A landscape with many peaks, sampled at points; each row gives a point and its height.
From any point a climber takes the steepest step (rise divided by distance) to one of its 2 nearest points. It stops when none of these is higher. Distance is the straight distance between rows; heights are no part of it.
z154: [  0  14   0   2  13  -1  13   6  10  15  -9  -2 -12   6  -8  12 -20  -4
 -25  14  22  -7  -2  -6]  (h 61.0)
z93: [ 12  33  21   6  -9   6  41   1  12  -9  13 -12 -24  -4 -10  10   6   0
 -22 -14  31  20   0  -6]  (h 79.0)
z536: [ 11 -19  -6 -11  10   1 -25 -25   6   4   6  -2  -3  19  -5  -6  -7   5
   3  -9  -1 -21  -3 -11]  (h 72.0)
z789: [-10  -1 -15   2  -1 -15 -22   1 -17  -7  -8  15  27   3  11   1  19 -17
  -2  -8 -21   1   5  14]  (h 56.3)
z603: [ -2 -20 -24  -9 -16 -11 -12   1  -8 -16   4   7   8  -8  -8   3 -18  -2
  -1  15 -14  -5  -3  12]  (h 64.2)
z567: [  1  16   2  -3   3  10  -9  -9   7  -4 -21  13  24   1  25   0   3  -2
 -11  18  11  17   9  17]  (h 58.8)
z55: [ -5 -10 -28 -23 -19 -14 -26 -15 -17 -18  -1   5  23  -8  -1 -15  -4   0
 -15  -3 -16   4  -1  31]  (h 11.7)
z515: [  2  -4   5   0  26   4 -15   1   6  14  14  13  -5  12  -4   7   9 -11
   3 -14   9  -3  -4 -13]  (h 70.1)
z641: [  1  -3   4  -9  -3  -9 -12 -21  -9  -7  -3  -2  34  11  13  -3  17  -8
   6 -11 -14  -6  14  -2]  (h 18.7)
z622: [  1   7  -4   7 -10   1  16   0  -8  -6 -14 -11   6  -8  16 -13  -8  17
  12  15  -5  12   6   4]  (h 37.8)
z500: [  1  21   6  17   4  -9  31  18  -5  -5   0  -4 -18 -12  -5   9  -2  -1
   2  11  13   5  -1  -5]  (h 29.5)
z402: [ -7   9   1   1  -1 -16  -4   5  -3  -1 -14   8  28  -1  18   0  18 -11
  -7   4 -21   7   8  21]  (h 51.0)
z891: [ 12  30  29  -2 -18  17  40  -5  14 -15   1 -12 -26 -11  -1  16  10   8
 -21 -10  39  15   2 -11]  (h 76.2)
z600: [ 23   1  14 -12  16  17   3 -21  28   7   6   1  -6  18  -1   4   5  -2
  -7 -14  21  -2  -5 -16]  (h 69.4)
z344: [ -6  -6   9  11  10   0 -11  19 -13  13  12   5 -10   2  -1  -4  10   0
  23 -15 -11  -1  -2  -6]  (h 54.3)
z90: [ -7 -11 -29 -10   5   5 -17  -2  -8  11 -11   5  -4  -5  -5 -13 -24   7
 -22   8 -15 -15 -10  18]  (h 6.6)
z362: [  5  11  12  -1  18   3  10  -1  15  15   9  -4 -23   8 -17   7  -7  -6
 -23   0  21  -7   3  -7]  (h 64.7)
z147: [ -6  13 -20   9   5   7   3   2   1  -8 -32  15   8 -10   8   3 -17   1
  -7  31   6  12 -19  14]  (h 27.4)
z169: [  0  -2   1   4 -12 -16   3  -2   3 -12  -1  -3   4  -2  -1   5 -13  -2
   3  22   2  -4   5  -2]  (h 51.9)
z59: [  1  10   2   4  -7  -3  13   0   5 -14 -11  -2   4  -5   8  15  -6  -1
  -6  34  18   6   4   3]  (h 55.6)
z870: [ 12  21  17  14   0   2  31   0  11  -4  23  -9 -21   2 -14  -2   4  -2
 -11 -16  23  16   0  -4]  (h 74.6)
z840: [ -5  13   2  17  10 -10  17  17   3   2  16  -1 -25  -5 -20   6  -7  -4
  -3   9  14   7  -9  -2]  (h 30.7)
z895: [ -9  18 -18   9   0  -1   7   9   1 -17 -40   7   4  -9   2   6  -7  -1
 -16  39  -5   5 -16  20]  (h 26.4)
z221: [ -7  -4 -13  -4  -2 -10  -2   6 -23  -2  -4  -3  23 -15  14 -20   4   6
  13  -8 -26   1   2  14]  (h 38.0)
z643: [ -7   6  10  16   7  -5  -6  15   3  10  21   2 -29   5 -32   1  -2 -10
  -4   0   9   4  -4  -2]  (h 32.0)
z575: [ 10 -15   4  -4  10   0 -18 -15   2   5  11  -7  -8  16   2  -8   8   4
  15 -14  -7 -17   5 -19]  (h 63.8)
z894: [  1 -16   4 -10   3   1 -27 -12 -15   5   4 -10  -4   8   5 -10  17   0
  18 -19 -21 -28   9 -15]  (h 56.4)
z525: [ -4 -20  10  -7  -5   2 -17  13 -18   8  19 -14 -25   0 -17 -16   4  13
  18 -12 -16 -18   6  -6]  (h 42.7)
z843: [ -5 -21   2 -16  -3   7 -37  12 -17   4  18   5 -27  -4 -15  -8   1   4
  15 -11 -12 -18   0  -1]  (h 46.8)
z149: [  5   0  18   0   0  -8  28  12   6   0   3  -2  12  -2  11  16   9  -1
  12   7  -2   8   8 -11]  (h 25.7)
z714: [ -3   3   8   9  15  -2   5  17   0  18  17   6  -8   1  -3   0   9  -4
  13 -18   2   6   0  -7]  (h 60.3)
z32: [  2   5   1 -12 -18 -22 -15 -22  -8 -12 -10  -2  25   9   4  -9   9  -1
  -6  -7 -18   7  13  17]  (h 16.0)
z477: [ 13  10  14   7  -6   2  25  -6   9   7   2 -15 -11   2   8  -2  -1  10
   4 -13  14   3   7 -19]  (h 52.3)
z625: [ -4  -2 -21   0   3  -8 -16  -3  -6  10 -10   4   3   5   7 -18 -13   3
 -19   7 -14 -10   3  18]  (h 5.1)
z237: [ -9   1  -5  11  17   0   4  27  10   5 -11  25   5 -10   6  15  11 -12
  -7  11 -11   3 -12   2]  (h 63.1)
z227: [  7   9  17   4 -19  26  -1 -26  15 -12 -18  -8  -2   1  17   0   1  20
   2  15  29   6  12 -10]  (h 65.3)
z997: [ -2 -12 -21 -17  -9   1 -15 -14  -4 -12  -7   1  12  -2  -7   2 -31   1
  -3  16   6   2  -3  12]  (h 73.7)
z785: [-18  -9 -13   7   9  -3 -22  16 -10   4  -6  20  11  -8   5   7  17 -17
   6  -1 -25  -5  -7   8]  (h 63.3)
z98: [ -3 -11   6  -1   0 -13  -5  -1  -3  -2   6   6  24   3  12   8  11  -8
  12  -4 -11  -7  12  -6]  (h 20.9)
z317: [-12 -13 -29  -2 -14 -13 -17   3  -9  -8  -9   8  10  -7 -10  10 -13 -15
 -11  17 -19  -2  -7  20]  (h 67.4)
z654: [  5  15  23   3 -21  18  16 -12  13 -10 -18 -13  -4  -6  19   8   9  15
  -6  17  26   6  16  -9]  (h 68.5)
z852: [ -2   3   4  -1 -22  -8  13  -4 -12 -10 -16 -19  18  -6  16 -18  -4  16
  12  11 -17   7   9  12]  (h 34.5)
z882: [  1  -5  -6  -9  25   5 -10  -1   9  15   3  14   7   9  -1  14  -6 -14
  -3  -4   9  -1  -5  -6]  (h 77.5)
z377: [  7  20  30   1 -24  18  39  -4  15  -8  -7 -15 -11 -10   9  14  10  14
  -7   0  29   9   8 -21]  (h 72.8)
z42: [-10 -22 -12 -10   1   6 -40  -1 -22   7  12  10 -10  -1  -9  -1   2  -7
   9 -11 -14 -19  -3  -2]  (h 51.2)
z982: [ -8 -11  19   1  -6   7   3  10 -16  10  18 -26 -19   3 -15 -22   0  13
  25 -25 -12  -4   0 -12]  (h 38.2)
z888: [ -3  10 -20  10   3   0   1  11  -1  -6 -14  14   4 -13   7  -6 -10   6
   3  15   2  12 -16  12]  (h 28.9)
z306: [ 10 -12  16   0  -8  -2  -3 -12  22  -8  16  -4   3   8 -16   7   1   5
  12 -11   5  -9   0 -25]  (h 43.5)
z766: [ -8  12 -11  17  14  -4  13  22   8   3 -15  13  -9  -8  -3  18  -6 -11
 -11  20   5   3 -13   0]  (h 59.6)
z100: [-13  -9  -2   9  -1  -3  -4  26 -19   8   8   0  -9 -12  -5  -5   3   7
  23  -6 -18  -5  -1  -1]  (h 49.1)
z560: [ -4  15  -1  -2  -3  -8  -2   3  -1 -12 -24  11  23  -4  16   2   5  -7
  -3  19  -8  17   2  24]  (h 54.4)
z389: [  0  -7  24   8  -3   6  18  10  -8  23  12 -29 -16   9 -11 -10   8   6
  19 -31  -7   1   0 -14]  (h 34.7)
z740: [  7  13  16  17  11   5  19  10   9   8  25   1 -17   2 -13   2  11  -8
   1 -21  10  17  -2   0]  (h 68.1)
z730: [  5  -7 -11 -11   1   3 -14 -22   7  -4  -7   3  11  11   1  -4 -18   4
  -1   4   6  -3  -2  -3]  (h 85.3)
z920: [ -1  16  19  10   0  -6  52  21  -2  -2   5 -24 -15  -6  -6  15   9  -2
   5   4   5  11  -4 -16]  (h 28.4)
z62: [-11 -17 -42 -22  -9  -3 -23  -6 -18 -13  -1  12  17 -12  -6 -13  -1  -3
 -20  -6 -21  -3 -12  36]  (h 9.9)
z427: [  2   1  -3   3 -10 -10  22   9  -9  -2   4 -16  -7 -14   0 -15 -13  20
  11   7  -2  -2   4  -3]  (h 42.4)
z688: [ -1  20  -1   2   2   2  16  -1   7  -2  -8   2 -15  -3   1  14 -20   0
 -12  20  32   5  -5  -3]  (h 58.5)
z556: [ -3   0  19   5  -7  -2  43  16  -3   2  -1 -21   4  -2   4  14   3  -3
  19   3  -2  11   1 -14]  (h 27.3)
z532: [ 21   1  10 -14   5  23   0 -27  26   1  -4   5   8  14  13   4   5   6
  -5  -8  27   0   1 -19]  (h 63.5)
z183: [-10 -13  -7 -10 -11 -11  -8  -4 -25  -6   3 -17  27  -1   5 -14   8   4
  16 -18 -31  -5   7   6]  (h 43.6)
z989: [ -6 -18  -6 -13  -5  -5 -23 -10 -30   0   4  -5  11   3   3 -13  13  -4
  17 -18 -27 -18   9   0]  (h 49.7)
z217: [-10 -11 -11   3  -7 -10  13  23 -15   1   2 -15  -4 -18   5 -14  -5  17
  13   7 -23  -9  -1   4]  (h 43.3)
z739: [ 10   5   4   9  -7  -3  19   3   1   5   9 -14 -15   1   0 -12 -10  15
  12  -8   4   1   5  -8]  (h 47.3)
z690: [  8  -7  10   0 -14 -12   3  -6  11 -11   5  -7   6   3  -6   8  -7   5
   9   8   1  -8   6 -18]  (h 48.1)
z522: [ 11   1  10  -5 -11  28  -6 -31  22  -9 -16  -1  14   6  17   1   7  15
   1   1  25   2   5 -15]  (h 61.7)
z439: [ -1   3 -17  11   8  -5   0   6  -9   4  -4  11  16 -12  14  -6   1   6
  15  -6  -8   7  -4   6]  (h 32.6)
z863: [ 10  -2  23   2   1  -2   9  -2  24  -4  21  -6  -7  10 -26   4   6  -2
   9 -17   8  -3  -2 -20]  (h 39.7)
z303: [-18  -6 -24   6  -1  -4 -14  11  -5  -4 -24  16  10  -5  -2  12  -2 -19
 -18  17 -22   0 -16  21]  (h 72.6)
z956: [ 14  12  14   5   7   7  18  -9  20   5  18 -10 -28  13 -22   3   0 -10
 -23  -9  28   9   0  -3]  (h 69.1)
z506: [  3  -3  -9   4  13  -3  -7  -2  -3  16  -3   1  -5   9  11 -15   3   5
  -5  -2  -9 -12   7   2]  (h 3.3)
z243: [  3  -5  30   8   2   2  -6   5   8   4  25 -11 -19  13 -28  -3  13  -6
  16 -19   0   1   2 -10]  (h 36.0)
z668: [  2  -3  21   8  12   7 -15   5   7   7  28  -4 -33  16 -32  -6   2 -13
  -5  -6   5  -1  -1  -1]  (h 33.5)
z397: [  2 -12 -13 -18 -20 -12 -27 -27  -7 -17  -3   2  25   7  -3  -9  -4  -1
  -8  -1 -11   0   5  18]  (h 13.7)
z49: [ 17  -5   3 -11  28  15  -9 -24  23  10  12  -4  -9  22 -13  -3  -2  -6
  -5 -21  16  -3 -13 -16]  (h 76.7)
z754: [  2   3  -6  -7  23  17   4  -3  15  16  -5  20  10   7  11  13 -10  -6
  -9   2  18   8  -8   4]  (h 70.5)
z744: [-15  -5 -11  12   4  -7 -14  17  -4   4 -17  21   7  -9   3   9   9 -18
  -8  13 -17  -8  -6   9]  (h 68.0)
z366: [-16 -19 -41 -20   1   5 -23   7  -9  -1  -3   7   2 -11  -4 -14 -12   5
 -19  -1 -20 -14 -15  27]  (h 8.2)
z835: [  7  12  -1   0   9  20   3 -13  10   7 -12  11   6   3  23   8  -9   5
 -11  10  26  13   3   4]  (h 64.4)
z633: [ 11   7   5   5   2   6  13 -10   8   2  -6   5  -1   2  20  -1  -4  11
  -2   2  17   8   7  -6]  (h 58.9)
z479: [-17 -17 -24  -3  -4   1 -37  10 -21   5   1  18   1  -9  -3  -1   6 -15
   2  -6 -23 -14  -7  10]  (h 56.9)
z964: [ 5 -5  8 -8 10 -2 10  5 12  1  7 13 18 -3 15 18 10 -4  1  1  3  4 10 -8]  (h 23.5)

For each start below, name the point where the climber stops.
z895 => z730
z622 => z882
z147 => z730
z525 => z303
z32 => z93
z560 => z882
z989 => z730

Two climbers start at each pair of points below. Name the first point that both come to, or write -.
z62 / z402 => -
z500 / z100 => z870
z389 / z344 => -
